Each row is a point on a landscape with many peaks, with its height.
A climber steps from a point to whichever of its 6 nearest points has the largest rise for the distance, and stops where none of them is higher. Distance is the straight distance between rows; heights are no part of it.
pev (h 390): [126 131 121 107 136 153  96 190 168 158 151 139 154 132 102 147 139  93
 140 158  89 100 126 202 146  65 128 107 133 116 138 129  96 135  87 117
 150 131 130 145  97 135 118 115 123  95 121 159  87 205 105 142 130]
zud (h 327): [129 128 138 150 141  93 167 140 148 104 127 117 124 111 129 119 128 100
 148 124 146 125  97 130 140 108  96 141 128 143 122 121 137 116 163 108
 160 124 135 119 135 128 115 112 165 119 132 140 124 113 137 122  89]
zaze (h 627): [177 126 183 147 144 117 133 102 124 145 101 129 166 136 191 133 128 137
 113  83 151 149 135 135 161 162 140  73 121 125 117 142  99 113 160 115
  90 102 136 139 146 133  88 124  46 138 139  37 123 114 153 112 138]
teko (h 535): [180 103 135 151 153 135 133 160 123 147  94 117 142 131 160 151 144 119
 119  93 140 147 160 153 171 171 143  90 127 104 122 160  98 109 123 110
 134  72 113 167 157 104  61 121  66 114 113  91  90 136 144 149 124]
mov (h 86): [161 162  71 112 185 168 167 181 101 136 157 129 171 127 100 151 177  85
  82 161  87  64 155 202 130  89 143 116 118  91 134 159  92 141  93  97
 110 112 110 212 131 133 120 114 116 144 130 145  93 179 122 171  80]
riba (h 421): [137 133 118  96  96 126 137 137 166 125 165 124 108 131 139 146 109 104
 150 183 144 140 162 129 123  90 150 141 118 157 117 106  88 140 115 161
 123 153 155 145  93  65 186 180 219 152 183 166 134 109  66 160 165]
kuf (h 451): [111 140 116  95 109 162  99 173 177 135 163 137 115 115 113 132 145  93
 143 158 106 121 124 206 148  70 116 118 135 124 133 120 121 131 109 123
 146 125 153 135  99 126 129 144 164 123 130 174 104 203 108 146 129]
Petog (h 424): [168 190  79 150 137 160 167 174  92 148 139 158 133 134 119 114 160 127
 131  86 105 104 161 156 141 124 155  94 107  81 173 173 115 132 122 120
 100  87  61 220 126 128 103 126  54 127 119  97  85 147 132 133  78]
movi (h 651): [131 182  62  87 114 151 139 215 144 111 188 158 137 136 124 153 162  59
 112 210  76  71 112 199 123  36 107 175 166 140 129 140 123 128 107  99
 101 152  94 192  89 173 111 146 137 146 162 170 128 183  93 126 126]
Kidan (h 385): [109 102 163 134 124  84 130  25 106 120  93 120 129 137 155 122 130 171
 107  91 145 153 116  92 111 139 116 148 112 115 126 106 164 117 125 144
 117 128 122 104 100 160 150 120 125 142 113  92 137 133 171 126 154]
ketav (h 477): [140 133 135 127 115 129 110 193 185 136 149 129 150 134 112 116 130 104
 154 124 115 119 129 160 146  54 119 113 131 114 151 131 127 151 123  96
 149 155 109 151  88 129 130 138 118  79 126 141 116 169  97 125 121]
sazam (h 609): [141 160 100 105 110  98 137 121 115 114 142 104 133 132 147 110  87 118
 140 164 137  98 141 105 108 110 144 150 146 172 102  89 113 149 136 149
 129 174 149 113 124  91 180 152 210 141 155 150 161  51  85 126 170]
riv (h 754): [102  37 188 154 120 124 101  54 122 132  70 139 140 143 135 123  90 230
 113 108 119 158 105  39 155 212 108 101  91 118 130 157 121 132 126 140
 144 102 109  64 163 139 114  92  88 120  83 112 126  57 219 102 144]
Labid (h 464): [ 87 109 141 130  97 103  72  48  81 139  93 131  94 133 126 101  88 158
 117 102 175 157 138  66  88 190 160 168 129 128 125 102 170 138 130 145
 121 166 182  74 154  95 169 121 131 132 116 109 184  96 104 105 164]
Luvuz (h 555): [119  97 190 153 145 105 127  41 124 134  96 133 156 135 173 122 126 161
 123  73 153 144 104 101 144 133 110 127 124 121 133 125 135 125 142 136
  90 134 124 113 123 171 133 117  92 138 119  83 145 132 182 109 146]
Sifo (h 493): [ 85 157  97 101 116 124  86 124 140 141 106  93 134 109 102 105  97 133
 106 174 162 141 160  64  85 191 159 147 149 138  79  74 121 123 139 155
 164 200 185  49 134 129 190 109 173 160 161 158 163  58  91 104 169]
nited (h 427): [135 148 129 131 110 103 133 180 143 142 133 139 138 122 119 124 121 101
 162 103 113 120 112 153 138  75 120 114 137 129 154 122 127 146 143  81
 141 130 106 134 113 126 115 128 117  87 119 134 124 164 122 118 104]
zunol (h 430): [162 160  84 142 122 150 135 191 102 143 137 127 146 123 100 131 125 115
 137 102 100 104 144 135 143 113 137 101 117  87 161 170 111 157 122  92
 114 141  70 191 131 124  93 127  69  98 115  90 115 151 112 114 105]
bamog (h 489): [ 90 104 159 107  84  94  89  41  72 125  95 111  99 135 112 102 118 149
 115 103 176 145 135  67  94 188 156 170 117 123 119 101 183 139 126 156
 127 147 173  98 137 109 156 120 146 131 131 115 166  97 117  97 164]
rulis (h 302): [ 85  77 127 138 110  93  59  57  92 136  96 145  97 145 109 102  62 153
 118 105 201 156 148  47 103 202 146 155 131 148  92  81 167 129 138 109
 130 184 205  54 199 105 185 111 129 117 146 131 193  68  83  83 147]
boti (h 491): [116 145 138 118 109 130 107 169 171 115 136 144 140 133 132 128 130  99
 159 116 103 124 116 166 147  60 120 113 124 120 146 113 118 141 133 102
 142 146 120 144  89 124 134 130 133  95 118 157 124 168 106 128 122]
bebod (h 419): [128 101 121 112  98 118 122 127 174 120 157 145 113 130 124 138 132 112
 162 166 142 153 156 146 135  76 150 128 113 153 133 113 112 134 124 156
 117 131 138 142  77  69 172 169 210 126 160 177 132 123  92 148 126]
gimo (h 301): [119 185  92  92 130 151 113 199 154 107 177 175 114 102 133 159 146  76
 117 201  95  94 107 187 135  45  96 151 169 164 140 132 132 136 121 119
 135 139 142 157  88 141 114 156 160 143 147 181 136 189  91 128 121]
mit (h 470): [103 106 145 128 117 105 103  41  78 113 104 103 104 155 118  97 107 179
 125  85 161 142 116  73  98 170 146 167 121 140 126  99 191 145 124 151
 110 151 157  93 139 113 145 131 133 123 115 104 158 116 142 131 167]
Moza (h 500): [ 82 115 138 108  84 102 114  63  98 129  93  84 110 125 123 120 135 147
 106 125 147 170 146  89  78 174 163 166 110 132 115  95 173 138 125 169
 126 132 151  90 121  97 155 115 155 144 132 128 155 103 131 120 166]
bik (h 422): [166 187  81 156 148 167 150 177  68 125 152 156 115 133 125 135 150 140
 149  91 112  94 144 161 149 148 136 103 138  96 173 180 112 112 123 126
  94  53  58 210 142 114  83 153  64 113  99 114 103 134 147 136  78]
zevop (h 807): [113  36 205 117  96 117  84  41 102 136  87 115 120 134 135  97  97 236
 110 108 144 163 102  48 121 191 119 129  83 131 135 127 179 131 110 159
 152  99 133  44 158  96 105 117  93 115  75  96 119  34 214 117 140]
vas (h 506): [144 176  75  95 129 153 142 202 131 123 185 145 155 131 122 171 169  73
  93 204  64  67 107 214 132  48 110 170 157 137 132 137 126 129 117  84
 101 137 102 183 101 172 115 141 131 139 142 150 122 175  99 141 136]
dirug (h 581): [118 165 108 121 136  92 148 132 121 101 118  96 119 119 122 109  98 123
 133 158 137  97 133  77  99 148 137 159 139 153  96  89 128 132 138 152
 148 179 164  97 144 114 165 134 198 157 150 142 172  58  81 127 159]
nizo (h 338): [ 85 100 124 124  84  92  59  74  93 146  86 138 105 125 122  89  81 156
 122 110 185 169 153  49  94 190 162 167 143 138 105  77 142 140 146 127
 128 161 185  68 160 111 184 104 142 134 134 144 184  77  88  91 174]
rotef (h 499): [ 97 113 137 116 108 110 144  64 121 122  97  83 106 121 135 138 144 137
 116 131 145 163 156  95 104 165 154 158 116 124 114 102 160 134 117 177
 130 130 134  93 126 118 151 110 175 158 137 147 143 102 130 128 152]
figi (h 703): [ 86  28 190 118  91 138  97  44 119 132  98 108 105 131 120 107 112 217
 112 105 151 161 106  51  86 226 100 153  97 155 116 131 200 130 114 160
 147  96 142  36 159  98 102 124  97 105  82 104 156  55 171 115 133]
nik (h 372): [121 158  97  92 141 157 117 174 150 138 161 167 130 121 110 154 132 100
 120 178  96 100 115 210 127  61 117 137 147 141 135 136 121 120 104 114
 143 143 142 141  96 135 123 144 149 127 122 180 109 211 109 153 133]
gopaz (h 511): [114 208  80  82  93 154 120 205 154 111 178 170 120 127 156 159 148  87
 118 189 107 111  92 186 122  45 125 144 174 160 134 143 144 133 116 121
 118 158 144 167  68 154 128 157 159 150 158 175 123 167  83 119 140]
zuvu (h 475): [117 150 131 107 102 115 137 150 183 110 145 137 111 132 126 129 121 108
 175 139 139 142 129 160 135  44 111 123 112 152 157 101 126 143 123 140
 135 140 139 150  73  92 142 148 191 123 154 178 138 133 104 137 129]
somi (h 345): [150 150  79 109 178 171 162 194 116 158 151 126 173 127 102 133 160  86
  95 147  78  84 156 187 146  77 147  98 122  84 135 148  91 145  79 138
 118 108  98 201 125 120 102 107 101 140 131 129  84 176 103 166 103]
vuter (h 280): [131 118 137 154 146 121 156 139 160 143 111 121 133  99 132 139 140  97
 140 108 149 139  98 143 141 129 120 115 140 130 106 157 106 106 153  80
 158 102 130 105 155 150  95 113 121 107 119 125  92 152 142 127 109]
panal (h 538): [101 141 102 114 141 108 135 125 113 103 122  86 117 119 124 123 110 121
 116 157 157 127 144  78  97 187 149 147 131 131  86  87 143 132 137 174
 158 178 160  92 146 118 175 127 185 152 164 152 154  77  90 126 163]
Lirug (h 510): [103 117 118 113  92 107 113  97 128 135 100  78 127 118 126 127 124 142
 115 162 134 149 156  72  93 203 167 162 115 129 101  96 150 121 119 175
 147 168 142  71 145 107 174 108 163 154 160 155 153  93  98 120 185]
lita (h 439): [173 154  88 159 140 150 143 203 107 152 132 137 126 108 113 136 127 124
 138  97 116 111 130 129 142 146 122 113 133 104 163 165 105 122 148  90
 127  76  97 187 170 109  94 112  74 125 106  86  99 138 123 131  92]
vuz (h 412): [165 173  97 133 154 183 167 179 112 160 146 141 149 135 104 128 176  99
 112 128  90 103 165 154 146 107 155  88 102  82 169 159  91 142  82 145
 113 128  79 218 113 128 122 109  81 126 137 134  81 169 108 164  83]
Dafe (h 373): [160 122 139 138 156 121 140 159 152 127 112 121 137 100 139 134 127  87
 138 119 141 136 112 150 158 143 107  99 148 121 105 147 105 102 143  83
 171  98 129 127 172 134  86 104 102 112 103 116 110 137 145 131 118]
mifol (h 456): [102  85 146 134 138 108 108  49  74 103 105 117  98 152 123 103  90 197
 124  82 152 130 113  68 106 191 121 157 112 147 110 109 194 132 146 159
 116 145 154  83 158 135 149 145 120 116 104 103 169 121 170 116 148]
Vafor (h 437): [189 177  72 150 142 160 158 199  78 149 136 162 121 123 108 124 149 128
 142  98 107 101 141 154 144 139 123 121 135  92 167 183 105 131 148 101
 135  68  84 207 165 117  86 125  63 124 103  96  99 134 138 133 102]
rone (h 379): [108  62 165 140 149 134 127  53  99 120 104 137 106 155 119 106 110 195
 120  93 153 133  92  70 112 191  93 135 104 144 103 143 156 146 129 159
 126 125 121  81 157 165 135 134 119 125 116  81 132 117 196 116 113]
boson (h 445): [ 92 118 164 138 113 101 162  73 131  97  99  99 124 119 146 129 161 142
 119 127 152 159 144 109 108 141 127 144 124 129 130 103 152 116 128 153
 143 119 127  88 109 147 131 112 176 151 136 151 124 120 145 155 136]
biz (h 393): [155 138 114 156 137 123 142 172 143 143 128 129 137 107 112 128 122  89
 152 115 118 117  93 145 138 109 111 113 145 131 128 140 102 122 157  78
 153 103 112 152 137 134  92 130  90 103 108 100 118 146 142 110 107]
rovo (h 808): [133 146 152 151 123  99 152 139 152  97 145 129 127 124 126 115 117 128
 175 108 131 121  99 150 137  52  96 148 133 152 148 116 121 116 160 102
 146 151 122 115 114 128 127 149 151 104 122 155 143 118 133 109 106]
dasi (h 27): [141 170  54  94 149 166 159 218 119 135 179 127 163 120 121 139 170  70
  81 197  63  47 132 210 127  42 123 156 151 104 118 131 104 132  98  79
 106 121 101 191 110 159 118 128 124 137 141 132 119 180 100 141 112]
lezoz (h 708): [122 209  73  97  83 162 125 216 150 103 187 140 118 125 162 167 159  61
 127 212  75 103 104 186 128  25 115 138 183 152 138 149 136 119  86 119
 100 164 110 182  76 162 126 152 148 121 170 201 118 165  68 124 140]
Lib (h 649): [161 108 187 154 143 120 115  75 127 139 102 133 170 140 169 138 130 149
 126  78 157 152 120 112 155 154 138  91 124 120 112 142  99 117 136 124
  83  99 130 133 146 161 106 113  67 132 116  50 133 127 155 116 147]
neton (h 374): [161 225 121 142 151 191 193 191 103 106 151 163 153 130 146 128 212 113
 139  99 102  97 135 200 161 117 148  52 102  77 167 169 124 127  94 162
  76  79  44 211  97 155 104 113  61 103 131 127  79 146 122 169  70]
dinav (h 433): [170 133  94 146 147 141 150 173 110 164 132 126 122 118 113 137 142 109
 144 118 102 106 114 139 147 123 109 114 137 106 139 161  97 116 144  85
 137  89 119 163 158 123  68 130 100 114 116  91 109 145 135 117 112]
Buzil (h 847): [148 146  68 107 175 170 151 206 122 155 161 133 165 128  91 152 170  68
  78 182  65  72 143 201 132  68 128 139 145 116 132 154 103 146 106  91
 114 126 133 184 121 156 118 126 105 133 127 135 100 190 109 156 121]
lipe (h 490): [152 144 145 146 132 108 146 167 145 119 140 138 128 113 134 137 110 105
 170  94 127 118 109 144 148  92  97 128 140 132 136 132 118 126 161  70
 152 114 115 137 139 141  97 138 104  88 114 113 125 141 122 119 119]
bim (h 435): [115 143  83  83 138 162 113 163 182 108 178 153 108 125 132 149 119  94
 154 206 143 140 140 141 103  75 141 133 144 166 120 117 105 128 111 157
 121 129 178 139  87  85 161 187 200 169 175 163 116 132  85 147  98]
naze (h 425): [168 165 102 141 140 170 164 180 100 156 149 138 145 137 113 138 160 113
 120  94  83 100 160 157 161 117 161  76  94  82 180 158 103 145 116 127
 101 120  71 225 107 114  98 123  77 120 133 112  91 167 103 140  84]
rudu (h 78): [126 185  90 104 139 145 141 213 137 132 177 158 149 117 109 169 152  75
 100 189  62  75 118 204 130  52 110 163 150 137 123 126 121 139 127 103
 131 130 128 156 116 145 120 138 129 127 132 160 119 209  98 136 140]
Timim (h 356): [122 144 144 152 143  94 173 113 132  87 127 106 114 110 129 125 118 124
 145 125 156 128 108 121 112 106  98 146 144 158 130 112 140 123 166 123
 144 138 136 102 114 131 139 134 176 134 145 144 149 109 128 128 101]
Temi (h 548): [141 132  95 101  92 126 128 116 141 106 159 106 127 136 145 129 117 122
 156 178 131 130 154  98 100  87 150 138 117 144 111 112  99 137 121 147
 106 156 140 139 118  78 165 169 228 148 179 163 146  62  69 134 159]
gavop (h 648): [103  49 192 159 151 141 118  65 117 147 108 129 117 144 128 124  94 220
 105 114 139 142 100  71 132 204 102 104 106 140  99 147 143 125 140 156
 135 116 108  71 155 162 139 115 100 111 104 113 120  82 212 118 124]
ropi (h 381): [175 198 109 146 151 185 184 177  89 119 141 171 134 143 131 122 182 125
 141 100  93 109 153 186 151 113 145  50 106  87 178 161 124 129  92 162
  78  96  51 227  98 136 115 131  57 125 129 116  87 143 119 159  57]
sasug (h 190): [122 160 105  94 155 158 131 199 144 131 170 137 137 114  99 156 152  64
 105 170  84  91 114 204 134  56 122 141 154 117 138 131 109 134 108 110
 140 137 130 147 109 137 117 146 146 131 131 156 104 192 115 143 127]
lepel (h 635): [142 108 185 164 168 125 101  85  98 145  88 152 166 137 165 127 106 160
 132  85 159 147 110 126 147 188 125 100 117 127 111 152 111 119 164 134
  98 113 133 121 178 176 112 114  60 135 135  31 127 125 166 101 124]
Bes (h 342): [116  94 167 143 145 109 120  44 100 119 110 123 136 153 146 109 102 166
 131  78 157 134 102  89 123 156 102 138 112 133 130 127 150 126 138 148
  99 142 119  90 118 177 138 133 112 137 112  87 137 123 168 127 139]
bir (h 404): [108  61 157 146 142 127 110  48 107 120 111 119  92 141 128 100  97 198
 122  92 138 125  90  76 108 203 109 147 111 138 108 135 190 118 131 152
 121 123 128  70 157 158 127 130 121 125 100  87 140 102 192 112 120]
Pir (h 465): [101 141 122  94 118 163 104 176 172 103 171 154 108 115 107 148 139 104
 161 162 110 136 120 185 132  58 125 138 147 143 134 121 119 134 119 139
 145 131 161 142 100 121 142 150 174 143 149 174 106 194  95 163 113]
tef (h 552): [ 98  65 153 138 118 122  87  48 104 112 102 114  77 151 101  98  77 186
 114  92 166 136 110  66  95 225 108 166 109 153 109 118 200 124 136 175
 153 159 166  55 170 102 128 122 125 120 105 107 160  83 136 113 131]
Doz (h 388): [173 199  89 142 140 186 180 174  75 128 143 165 121 132 123 122 162 137
 140  88 111  99 153 168 151 145 137  83 127  76 177 177 112 117 132 149
  97  70  56 225 141 146 102 131  70 117 110 109  84 142 151 141  71]
sidid (h 681): [158  98 181 153 140 117 112  95 148 134  99 124 171 140 190 144 145 139
 119  82 148 154 144 140 152 145 150  74 136 117 117 150  92 107 134  93
 115  98 127 126 136 133  77  95  72 113 116  68 118 122 146 124 142]
rerik (h 559): [115  68 175 169 171 119 118  69 120 118  98 138 144 159 134 126  88 177
 123  94 145 137  94  67 136 196  91 123 100 146  92 153 133 123 154 161
 115 126 132  88 152 188 135 134  97 124 109  73 132 114 213  92 109]
muf (h 312): [104 102 171 132 117  94 141  53 133 115  95 102 131 118 150 121 148 148
 116 118 148 155 126 116 129 128 127 134 110 132 119 111 153 134 128 135
 108 121 115  84 106 169 124 109 145 133 108 137 135 128 177 129 138]
Vafos (h 415): [ 59 111 119 122  86  94  43  99 151 147 121 133 129 104 107 108  90 143
 111 165 173 182 168  35  95 175 157 145 147 129 104  78 119  95 131 119
 152 192 175  15 122 151 208 117 147 163 148 162 179  52  97  95 162]
varul (h 545): [127 133 149 134 102 116 128 160 181 120 141 141 125 131 131 132 108 111
 180 114 125 136 118 175 136  54 124 111 127 139 147 103 120 157 130 122
 134 147 127 137  89 107 133 158 141 101 130 168 118 150 105 126 127]
Nuz (h 633): [148 100 193 157 165 114 121  70 107 132 105 145 162 141 165 123 105 156
 113  88 145 148 112 101 145 165 117  96 117 131 100 152 119 129 157 125
  89 105 123 116 138 181 111 113  92 131 118  61 139 136 186 109 135]
buz (h 468): [190 119 112 132 153 157 140 160 126 124 115 128 110 132 146 140 151 138
 108  98 129 143 152 151 168 168 146  98 127  90 143 176 106 102 124 118
 140  52 121 194 169  85  45 118  75 109 114  96  79 131 148 145 109]
Bizaf (h 534): [143 141 119 102  88 100 144 123 128 112 150 115 120 139 135 123 101 137
 174 159 146 138 150 119 111  81 140 147 137 149 123 102 116 139 148 152
 107 171 135 132 109  69 165 173 192 132 156 159 155  68  81 140 136]
kebu (h 438): [113 174  93  90 131 148 118 173 149 100 174 175  95 104 125 161 124  86
 143 192 121 129 120 174 129  63 113 136 160 160 129 132 130 127 127 132
 137 129 160 147  82 102 159 174 187 149 158 176 127 158  86 143 111]
ruge (h 431): [172 175  80 141 143 151 156 186  86 156 152 131 136 129 101 125 143 117
 135 100  80  98 145 132 144 130 142  94 125  85 183 166 116 137 135  98
 109 102  75 201 131 115  84 134  53 120 119  89  99 140 121 127  96]
Tatus (h 408): [169 200 100 146 140 169 169 192  83 127 143 157 143 150 131 116 169 124
 133  95 112  99 152 172 151 115 155  76 111  81 182 155 113 138 110 139
  93 103  60 236 103 137 105 123  70 128 127 115  99 142 120 165  75]
mitav (h 509): [139 135 144 115 100 109 139 119 155 106 152 133 118 132 133 125 112 116
 173 148 134 153 152 130 127  56 136 139 129 165 130 101 117 146 135 141
 124 152 135 142  88  78 137 170 199 130 154 179 137  93  94 138 127]
fikoz (h 647): [155 111 157 144 145 105 127 122 157 131 107 110 150 120 168 151 145 116
 124  88 136 162 144 135 165 153 145  81 117 104 117 148  99 102 117 100
 136 102 134 149 149 128  88  91  72 129 119  72 112 137 153 138 143]
dak (h 429): [118 134 147 132 153  96 168 106 120 105 120  98 117 110 119 132 137 136
 138 146 143 139 122 109 106 141 105 158 124 153 126  91 140 114 139 152
 148 140 140  93 138 110 146 126 196 153 149 157 136  94 126 135 122]
Bemog (h 383): [ 69  97 120 104  82 100  50  99 142 155 113 122 128 110 109 109 100 146
 107 160 170 172 164  48  91 176 171 150 131 124  96  76 120 127 140 114
 140 169 181  39 143 122 224 103 155 151 154 168 179  72 100  87 165]
relo (h 446): [150 136 124 130 114 132 118 182 161 144 141 122 155 133  96 134 128 105
 143 127  91 115 121 154 144  63 119 103 120 117 146 120 114 149 115  95
 134 145 107 176  97 133 108 133 101  86 108 129 110 193 109 126 115]
Vabid (h 469): [ 72 120 135 101  83  97  90  92 130 155 104  99 110 132 111 113 117 136
 109 160 165 155 167  73  85 200 171 151 127 120 111  86 133 119 119 133
 133 166 168  58 146 103 200 106 156 156 143 144 167  90  79 101 200]
nipud (h 827): [142 187  83 108  93 149 129 213 142 110 178 151 132 140 154 177 156  60
 115 203  72  85 108 209 138  39 102 166 170 146 150 134 133 120 110  96
  84 168 101 194  77 175  95 146 140 131 169 170 120 163  88 136 148]
piduf (h 571): [134 144 127 118 142  89 170 112 134  93 133 100 115 120 133 108 109 128
 147 147 145 116 117 112 108 100 124 162 149 162 118  93 140 127 140 150
 135 153 146 106 129 108 143 142 209 145 163 145 143  75  91 134 138]
kal (h 343): [ 74 113 122 121  70  96  51  76 100 156  94 132 100 126 117 107 100 131
 119 132 179 162 164  51  93 195 174 143 132 134 117  78 146 132 122 121
 125 159 185  56 157 104 199 107 146 133 146 141 176  92  85 100 192]
vigag (h 672): [ 91  51 180 124 124 142 103  60 118 124  92 115  77 148 113 107  87 220
 119  98 163 141 103  55  95 229 104 147  99 162 107 136 201 118 129 155
 146 120 126  39 176  97 115 131 109 112  97 121 142  64 182 113 120]
savog (h 495): [ 96 128 142 119 124 108 149  93 117 120 113  87  98 118 128 115 151 136
 120 147 136 148 140  98  91 179 135 154 137 139 117  87 149 117 126 167
 153 131 137  91 129 117 174 116 192 161 141 156 145 103 121 137 148]
debu (h 722): [137  88 190 144 124 107 138  73 145 141  79 124 159 129 170 128 129 132
 112  87 145 156 117 127 153 130 132  93 126 108 128 126 102 132 146 102
 133 112 125 112 111 162 101 110  96 123 125  91 144 137 165 116 145]
niz (h 389): [147 135  98 117 153 164 140 197 145 154 152 119 158 140  97 135 143 103
 123 158  82  96 151 191 157  67 148 101 124  92 143 130 107 154  95 119
 139 145 119 181 125 124 110 113 111 118 117 135 110 197 104 163 115]
voga (h 699): [134  88 172 139 129 108 135  93 163 131  97 121 144 118 173 134 145 113
 113 116 145 161 128 126 160 140 132  82 123 126 106 146  96 107 141  95
 134  95 130 126 143 151 101  95  97 116 124 105 118 149 151 143 124]
Feba (h 575): [ 89  55 170 139 117 132 120  47 122 129 105 100 104 153 108 121 100 219
 129 103 140 138 104  62 112 223 108 149  87 157 104 143 176 123 133 166
 152 120 118  56 156 134 116 135 107 120  98 102 140  85 191 110 122]
nak (h 503): [116 109 166 133 129  94 149  73 158 105  97 101 142 128 149 133 166 125
 117 118 150 156 129 129 127 127 109 128 136 126 119 121 146 102 119 141
 146 114 113  91 112 153 123 112 164 142 120 134 110 128 172 146 126]
Mili (h 508): [ 95 123 133 111  95 101 137  70 121 130  97  86 100 111 127 129 149 129
 109 138 140 160 144  93  79 190 154 155 120 127 122  83 159 131 134 182
 145 136 140  81 132 103 171 130 167 148 152 150 147  94 118 136 164]
pupe (h 537): [124 160  98  91 133 104 113 123 131 119 133  90 127 125 127 103  83 112
 136 167 155 101 131  69  96 151 156 159 143 157  71 101 112 132 130 148
 163 210 174  81 134 116 183 130 192 159 153 144 166  57  91 123 175]
sakud (h 473): [160 114 101 150 155 152 136 144 116 144 125 111 119 115 138 150 146 116
 115 110 138 136 135 140 159 160 142 103 141 107 120 173  99  85 142 104
 147  71 129 169 178 109  55 112  91 121 107  89 100 132 138 142 106]
bonit (h 454): [132 148 127 151 114  90 154 130 133  79 146 126 107 141 124 118 107 133
 165 122 144 129 112 127 130  73 103 148 150 153 144 104 144 132 143 113
 126 136 126 115 106 113 147 153 180 126 144 171 137  95 115 127 117]
sabo (h 806): [139 152 121 111 110  95 155 116 119  94 140 111 136 119 143 111 105 122
 152 128 132 117 134 107 110 101 129 157 130 157 124 113 133 130 134 155
 114 164 156 132 122  87 151 153 210 137 165 146 149  70  87 125 145]
muk (h 386): [116  95 159 121 134  95 121  36  95 116 114 116 107 143 120 110 104 181
 130  74 147 137 110  82  97 171 113 153 104 138 116 114 181 137 124 151
 106 138 133  92 122 157 148 123 122 136 107 101 163 115 183 118 153]
Kole (h 426): [169 145  98 142 124 124 134 191 122 156 139 128 138 122 117 116 129 113
 140 101  92  95 132 143 145 100 106 117 120 100 173 166 114 143 134  84
 125 147  87 175 128 116  80 123  81 109 111  91 128 156 119 107 119]
suf (h 396): [118 101 151 149 158 104 163 113 171 117 110 116 139 108 144 128 144 111
 137 113 143 145 112 136 132 119 103 135 130 145 119 117 117 102 145 111
 159 105 113 109 134 152 114 101 148 128 109 137 127 126 176 127 114]
dubor (h 733): [101  30 183 154 133 142  94  55 127 128  95 131 118 148 143 124  95 235
 117 110 117 168 107  50 140 227  90 111  91 130 116 154 142 137 123 158
 147  94 122  39 156 132 111 109  98 136  94 125 141  78 217 111 127]
rer (h 619): [130  76 179 170 187 133 115  66 121 132 108 152 138 143 146 106  94 175
 132  86 135 136  89  99 149 198  96 106 111 141  94 151 121 117 157 151
 111 108 122 104 153 179 136 126  83 148 119  63 136 126 195 105 120]
zet (h 684): [128  56 191 183 178 129  99  81 132 150  92 131 145 152 147 121  99 204
 112 108 133 142 101  82 150 224 101 109  99 127 115 161 124 106 148 151
 120 103 105  96 164 170 140 112  92 129  94 104 119 106 204  90 134]
Vovi (h 233): [108 180  91 100 134 166 125 186 145 113 171 162 126 109 121 162 149  79
 118 191  67 105 104 204 131  56 118 157 167 151 133 134 117 125 117 115
 134 124 150 149  91 147 136 147 153 148 135 179 126 199 105 150 116]
Gizaz (h 485): [ 92 109 156 127  94  86 111  40  82 117 101 108 116 136 139 102 140 164
 113 109 156 161 124  77 103 161 143 162 123 128 128  94 161 141 116 181
 113 122 147 102 110 138 158 125 144 127 108 102 151 122 146 142 163]
Bogum (h 339): [129 140  83 103 153 177 133 198 147 144 162 143 154 132  92 157 152  77
  99 166  70  83 126 198 147  82 112 126 135 110 126 132 104 147  98 114
 128 127 133 164 128 141 115 130 119 138 109 158  94 192 117 159 136]
rotip (h 488): [125 125 130 115 115 147 123 163 183 124 143 152 109 126 114 142 141 111
 164 151 120 143 132 196 136  64 126 116 117 154 146 121 119 134 113 137
 151 131 155 139  76 105 151 153 160 121 145 196 114 173  96 152 120]
rim (h 466): [121 140 130 104 113 155 118 156 179 108 160 154 108 121 115 142 134 104
 141 176 126 148 150 165 123  63 129 129 131 152 136 121 122 125 115 158
 140 127 154 135  84  85 157 165 200 138 164 188 108 159  83 139 116]
Mub (h 153): [136 160  84 104 156 143 140 191 132 132 173 141 152 109 101 149 154  76
  91 177  60  75 127 196 142  67 125 134 156 112 130 145 114 135 112 103
 115 126 124 155 115 132 116 123 128 139 125 149 121 212 121 156 135]
pibo (h 502): [ 91  73 148 128 111 126  85  52  98 125  95 123  82 158 123  88  86 164
 128  97 184 133 112  59  89 213 131 164 118 150 104 101 195 124 137 158
 142 163 182  59 192  94 142 114 127 116 113 108 159  80 115 112 137]
zer (h 432): [160 142 102 150 117 155 149 189 115 156 141 121 136 136 110 139 130 109
 128 116  97  98 134 143 139 109 123 102 127 106 153 158 102 133 130  81
 112 112  90 178 128 117  95 129  71 106 108 101 107 144 127 123  94]
Nifom (h 420): [137 132 133 150 138  92 135 156 155 125 135 128 131 109 133 114 118  94
 153 112 122 126  94 148 139  93  80 127 147 142 138 132 106 121 152  81
 157 118 107 118 140 141 103 137 137  96 117 130 125 131 145 116 119]
vefot (h 428): [169 136 109 172 150 136 141 160 129 157 127 128 132 107 138 121 114 105
 136 109 124 119 119 146 160 133 121 106 144 113 126 146  99 109 159  87
 160  91 130 142 175 128  86 128  90 106 102  98 116 152 142 120 106]
vamev (h 232): [ 78 108 123 112  57 102  26  76 133 142  97 142 118 110 107 100  84 137
 117 147 177 172 159  48  85 167 160 156 142 112 112  77 130 134 129 103
 113 176 195  36 141 110 216 107 148 137 135 138 185  48 106  88 173]
Pap (h 423): [165 143  91 136 137 163 143 207 124 171 152 125 150 147 105 135 164 107
 119 132  91 100 155 163 152  95 154  92 106  92 154 148 106 153  82 125
 120 137  79 206 113 128  98 133  79 108 130 112  94 175  96 131  97]
pemu (h 865): [141  83 184 148 129  99 144  82 154 124  89 114 160 122 168 148 141 120
 123 109 143 167 133 137 156 128 129 104 126 125 121 137 110 122 135 116
 112 109 137 112 120 151 118  93 110 124 118 110 119 142 180 124 128]
Zed (h 283): [105 110 147 143 149 104 179  93 151 104 112 116 117 111 125 140 154 125
 127 122 155 158 115 123 119 135 116 146 119 136 124 109 148 110 137 141
 150 117 124  97 123 154 128 103 177 144 135 149 121 116 149 135 121]
linaf (h 450): [180 147  93 140 158 158 143 169  97 145 148 120 120 114 123 135 150 120
 126  99 113 117 141 152 154 162 146 102 144 104 140 163 104 107 141 111
 131  53  98 177 177 105  65 124  81 123  85 105 101 136 147 143  95]

For each start below, name the point where the climber stops.
vamev: sabo
sasug: rovo
Vafos: sabo
nizo: zevop
muk: sabo
pev: rovo
rulis: zevop
Doz: pemu
vuz: pemu
